A landscape with many valleys, sampled at points; each row gives a point and its height.
A ball rolls from a point to the lowest of its 5 nearest points, and stops where none of them is lower. Distance is the straight distance between rows; heights are no part of it.
timen h=315: [ 98 123 171  72 105 180 154 116 148 131 132 137  99 111  95 113 134  77
 131 170  57]
roleg h=571: [104  85 188  99  99  94 170 123 152 142 148  95  62 128 150  85 200 138
  95 156 160]
fezo h=562: [116  89 175  91 108  92 150 108 152 165 144  99  80 117 120 112 197 127
  90 160 137]
rem h=598: [100  97 198  69  68 128 196 121 164 133 156 110  53 111 137  98 213 137
  92 160 109]
ravat h=526: [104 104 174  75  93  91 131  96 150 168 125  93  92 100  82 181 200  95
  48 144 118]
tisos h=135: [163 130  33 166 135 139  84 166 133 114 140 147 192 143 121 177 116 121
 179  66 129]
kuvar h=234: [150 122 103 209  92 145 127 157 106  98 159 165 180 157 150 128  65 124
 194  83 126]
zopo h=600: [137 132  86 138 130 104 123 118 115 119 128 126 143 125 158 119 126 165
 115 116 155]
tuken h=474: [136 130 125 165 100 124 146 125  83  96 143 141 160 155 179 111  56 130
 172 104 133]
ros h=674: [113 133 154 121 149 123 134 117 126 147 127 117 102 127 131 100 132 117
 111 150 118]
dige h=664: [137 113 120 107 120  62 141  90  98 106 127  70 119 155 182  97 162 169
 122 136 205]
dafa h=414: [112 130 140 165 113 151 156 153  94  89 117 143 146 162 171  94  59 135
 164 125  99]
Dosup h=257: [103 103 172  83 115 124 140  95 145 152 125 119  96 100  79 132 158  80
  86 157  93]
sop h=489: [133 131  81 145 159 157  86 168 140 138  84 130 141 128  98 158  95 126
 137  99 112]
dab h=47: [171 140  31 132 138  99  93 161 116 114 146 156 199 149 123 185 150 167
 142  81 157]
sapu h=602: [118 105 152 110 155 109 141 108 133 154 121  99 102 133 125  88 154 135
 102 161 144]
ledam h=338: [140 124 115 134 108  92 150  89  94 102 146  87 123 150 192  93 108 157
 148 126 173]
nugat h=522: [115 153 121 172 130 176 133 159 132 114  92 154 147 139 150 117  55 112
 136 105 104]
nilor h=491: [148 152 135 129 160 136  80 146 131 158  97 133 124 105  96 171 129 139
 106 103 138]
Zeler h=350: [160 135 104 128 136  65 116  85 102 120 157 105 156 146 184 127 169 183
 121 124 195]
beva h=463: [150 135 116 131 129  81 131  86 112 118 121  76 122 150 178 104 137 169
 128 123 172]
kala h=314: [162 133  79 144 135  72 112 110  89 113 172 141 174 133 173 155 161 194
 131 106 183]
kirum h=219: [109 119 162  93 140 171 132 116 138 153 112 144 109 103  89 129 137  85
 109 143  63]
nufi h=190: [158 143  71 168 122 115 113 142 109  92 163 150 180 148 160 156  95 150
 171  94 155]
bagap h=505: [112 132 136 132 142 119 128 119 122 108 105 117 125 136 161  95 105 140
 131 140 133]
Koz h=523: [106 117 168  73  92 176 178 108 159 130 130 127  87 114 107  89 151  86
 116 167  79]
nedud h=14: [160 120 118 146 114  76 161 104  72 109 208 102 163 162 196 121 142 196
 151 125 202]
toki h=623: [152 129 121 115 153  90  90 107 130 144 115 102 128 122 127 140 152 176
 103 138 162]
lamag h=547: [163 131  78 120 138  78  92 100 100 138 141 122 167 126 135 188 184 209
 101  99 175]
lirek h=293: [178 156  47 127 132  85  94 139 115 116 151 141 181 133 140 185 171 178
 104  83 166]
fav h=240: [149 139  99 169 122 102 124 124  83 100 174 135 167 160 183 143 118 167
 165 116 185]
laz h=217: [137 131  48 160 126 144  94 175 141  96 119 151 182 140 104 176  72 110
 166  77 129]
bedun h=90: [146 134 104 144 122  85 138  99  92 100 160 110 156 145 192 134 128 165
 142 121 185]
Kiper h=617: [134 145 144 141 153 207 123 153 150 147  82 146 140 104  74 160  94  75
 122 126  63]
renif h=415: [109 104 174  90 126  86 130 100 147 173 130 103 101 100  90 153 188  88
  74 150 108]
sutag h=216: [119 148 103 153 142 158 117 175 135 127  89 155 142 130 131 134  71 128
 135  94 119]
Zigul h=563: [119 107 155 115 126  97 158 115 137 149 117  94  91 139 143  73 158 140
 100 154 151]
tusa h=354: [136 142 119 182  89 156 137 147 100  84 130 147 143 146 172 112  47 128
 164 101 105]
vek h=383: [111  99 159  71 106 134 155 105 146 153 140 109  77 115 100 118 161  89
  96 154  77]
Dar h=465: [107 126 127 134 122  92 141 111 105 123 106 114 110 151 170  78 117 140
 145 147 159]
liguf h=536: [100 101 167 103 116 118 186 125 142 136 127 120  84 132 139  79 177 128
 122 161 131]
taba h=694: [149 151  84 126 151 102  71 115 136 137 128 115 152 107 128 153 150 184
 103 108 165]
zuz h=451: [135 149  76 152 116 111 102 131 122  88 129 136 151 134 155 142 100 153
 151  87 145]
sizig h=565: [104 145 180  91 117 179 112 104 161 141 106 150 107  89  64 158 117  64
 107 150  41]
sisu h=802: [120 128 139 114 159 113 104 118 140 153 113 114 112 116 113 115 133 147
 110 139 141]
nas h=754: [115 138 141 144 165 166 134 149 133 122  98 147 120 108 112 119  91 112
 132 128 101]
gad h=262: [125 147 139 145 150 213 121 171 143 138  86 159 119 106  92 150  94  83
 138 128  79]
Gisov h=329: [119 123 160 129 145 173 114 133 150 166 105 147 111  83  75 165 134  78
 105 138  69]
fad h=578: [120 105 158 108 155 102  92 121 147 170 128 105 113 110  96 137 174 131
  83 156 146]
zasi h=141: [135 121 140 104 168  86  83 105 120 163 128  94 125 124  96 140 173 163
  84 138 166]
Mulum h=599: [114 102 160  86 143  81 100 105 151 178 143 105  94 117  92 151 189 121
  87 169 147]
Famil h=487: [ 96 135 163 117 136 167 187 127 124 117 105 135 117 145 141  62 117 106
 153 159 109]
bir h=518: [112 148 125 145 137 153 144 144 110 116  97 147 125 152 157 105  81 126
 135 118 106]
fega h=413: [121 138 150 119 160 139 110 132 139 154 109 147 117  95  84 150 146 105
 111 138 103]
lipe h=620: [142 129 127 193 108 131 148 132  86  92 187 138 156 151 186 100  62 131
 203 101 138]
sar h=521: [ 94 112 190  75  82 163 199 129 155 112 150 123  82 130 119  83 166 109
 149 174 102]
bezap h=542: [141 128 123 119 132  90 113 108 125 134 118  84 115 138 139 106 143 154
 109 142 177]
lasis h=619: [129 146 137 138 153 128 119 139 129 152  99 134 112 118 120 122 114 134
 105 142 110]
fas h=597: [131 141 118 138 162 141 107 150 142 145  93 140 129 112 110 130 101 127
 121 118 121]
Bofu h=454: [120 132 141 151 113 116 158 118  96 101 113 123 131 159 168  83  80 123
 153 136 134]
kes h=520: [136 137 100 162 121 112 127 110 114  98 139 118 142 141 172 121  89 137
 156 114 155]
ruv h=437: [136 131 121 173 112 114 142 135  91  98 169 129 143 141 185 117  89 137
 169 122 170]
dul h=740: [101 148 159 143 153 182 157 143 103 102  91 152 118 133 129  88  89  99
 154 140  82]
vuka h=685: [134 144  95 135 138 102  97 128 130 120 123 120 129 128 140 140 121 159
 124 104 158]
Pas h=482: [138 132 135 143 167 142  91 144 130 154 106 135 129 105  87 160 108 138
 110 127 128]
ramo h=533: [102 145 132 142 141 149 154 139 114 120 112 131 111 139 152  79  90 132
 130 146 110]
Zeka h=603: [148 148 113 131 146 119  81 142 137 137 110 129 136 126 119 155 120 156
 112 116 159]
roda h=291: [153 136 106 164 113  88 134 100  80 106 196 124 152 150 193 118 103 168
 160 120 191]
Sitap h=420: [136 146 147 129 151 154  96 141 148 158 103 147 120  96  67 167 124 110
 120 128 104]
tis h=100: [170 134  44 127 124 117  86 157 141 127 120 149 160 129 131 189 141 149
 131  82 143]
Lum h=684: [104 142 174 102 124 199 158 125 133 108 112 158 110 112  97 101 110  80
 159 152  50]
vinif h=204: [145 131 123 200 109 143 142 148  99 108 186 149 166 152 170 111  49 126
 188  89 137]
ded h=538: [112  96 176  65  99  89 150 101 157 165 131  88  61 116  96 168 189 104
  55 161 113]
Rab h=561: [101  95 167  84 104  93 104  94 160 175 125  90 109  90  73 184 190  85
  49 140 119]
vomi h=556: [ 94 143 162 117 131 189 184 149 114 103 102 151 125 159 132  66  97 105
 161 161  87]
pog h=513: [101 113 167  95 117 175 176 121 145 103 134 126  97 117 115  91 133  97
 143 169  73]
bemam h=455: [ 97 119 179  71  96 180 200 119 161 116 135 120  76 123 108  77 145  94
 141 165  78]
Dukib h=744: [126 136 159 124 157 162 141 130 129 137 112 133 119 120 121 105 126 114
 129 149  95]
Pepas h=462: [128 134  88 179 118 151 103 162 136 106 106 158 166 132 137 149  71 125
 151  79 129]
ziput h=741: [142 132 108  99 156  81  67  97 118 153 121  90 141 134 127 150 174 191
 102 128 184]
ruka h=393: [114 135 172 109 138 200 144 123 146 129 112 146 117 110  83 121 119  76
 120 151  50]
melo h=343: [135 130  72 183 113 144 112 172 128  96 134 166 176 139 130 161  64 110
 178  87 125]
debaz h=209: [162 136  75 158 130  95 105 129 110 109 175 153 177 135 159 169 139 182
 149  82 178]
non h=638: [125  94 158 109 118  79 142 114 127 138 124  90  75 135 151  78 195 151
 103 172 171]
teb h=530: [ 96 122 184  86  98 179 182 111 143 122 124 137  85 117  92  91 124  76
 146 166  69]
susiv h=504: [134 146  97 138 143 140  91 153 144 127 105 137 149 131 122 158  89 147
 145  90 138]
Zimol h=498: [127 124 126 133 135  98 144 111 122 138 102 115  98 131 149  86 131 149
 118 139 152]
rogit h=139: [100 118 168  79 122 161 148 107 148 136 123 125 100 103  87 121 157  84
 104 149  76]
Nozi h=279: [151 135 132 193 111 128 135 148  76  98 201 145 160 175 190  93  67 145
 203 113 144]
par h=101: [161 134  35 163 142 119  86 170 126 111 153 164 201 154 134 180 126 138
 161  76 144]
Vuvig h=490: [123 132 155 117 145 132  87 114 149 177 113 137 111  81  77 168 157  99
  82 145 116]
sog h=551: [109  96 178  87  92 106 183 127 158 141 145 107  68 116 136 101 199 115
  96 165 125]
Galun h=78: [171 147  40 128 133  97  90 140 123 123 138 135 180 146 126 189 152 160
 127  79 155]
Vituv h=430: [104 121 172  97 122 162 178 117 134 116 124 127  96 121 112  67 148  97
 144 166 112]
mafug h=466: [129 139  81 162 158 177 102 196 144 137  80 149 152 122 101 152  86 111
 130 100 104]
rav h=178: [154 133  65 153 138 114  90 144 132 113 146 135 165 137 138 164 119 151
 137  94 152]
pev h=581: [130 111 135 106 142  71  97  90 127 155 120  79 109 129 126 114 161 154
  81 153 167]
reg h=226: [112 116 168 107 135 133 145 117 146 154 126 118 104 114  97 122 159  85
  99 159  78]
pego h=392: [124  98 167  97 123 121 154 119 145 142 131 110  92 109 110 107 174 101
 105 156 107]
tus h=229: [139 128 130 110 149  98  64 120 144 173 115 119 125 121  93 156 156 154
  85 111 155]
Tavu h=175: [148 135  91 196 100 125 122 164 107  94 168 174 193 156 158 149  86 138
 195  83 155]
kivib h=198: [124 105 168 102 162  97  70 109 142 177 125 108 127 107  87 163 189 134
  78 156 160]
luri h=612: [ 98  97 173  68  84 159 194 120 161 125 139 103  64 113 124  93 182 115
 116 157  94]
pazo h=511: [116 133 131 162 127 125 129 123 118 102 122 121 133 151 169 108  78 137
 133 116 133]
demu h=452: [133 151 131 145 162 169 104 161 151 155  86 149 132  95  75 160 120 100
 122 124 101]
Dubuv h=481: [123 143 164 103 110 148 119 105 156 176 108 146 121  93  52 176 148  71
  75 137  79]
gere h=137: [154 134  50 179 122 124 102 182 122 102 162 165 201 158 120 168 108 143
 182  85 160]
Vikoz h=274: [ 95 118 170  92  95 196 189 120 141 102 134 126  97 129 111  71 120  84
 168 164  93]
diri h=514: [119 115 150 117 137 127 173 126 115 126 105 124  84 143 145  69 142 130
 134 174 132]
pufiz h=651: [127 150 106 160 121 151 121 149 135  93 114 151 147 137 147 134  71 133
 147  95 123]
sumaf h=267: [138 127  36 169 131 137  90 179 133  95 132 161 196 139 102 162  76 106
 181  75 123]
Dudon h=464: [123 136 117 154 108 112 158 115  93  98 143 110 128 145 182  98  81 143
 155 123 162]
nedop h=218: [119 122 165  87 120 150 146  95 128 159 125 129 105  97  84 157 154  72
  98 160  68]
kamuz h=125: [173 149  49 146 141  92 102 144 124 116 167 156 186 139 144 177 147 169
 145  85 166]

Call two points neighbours if one is among the 5 nearest of the other. Go from one point of each pair to the other, from neighbour to neighbour, staying as low as possible. Name the highest point that can't be avoided.
sutag and vinif: Pepas
zasi and vinif: Vuvig
Vikoz and vinif: pog
dab and nedud: fav
nedud and rogit: mafug

For each start below, name the point where the ball stops.
Zeka: rogit
lasis: rogit
melo: dab
non: rogit
kuvar: dab
roleg: rogit
Zigul: nedud
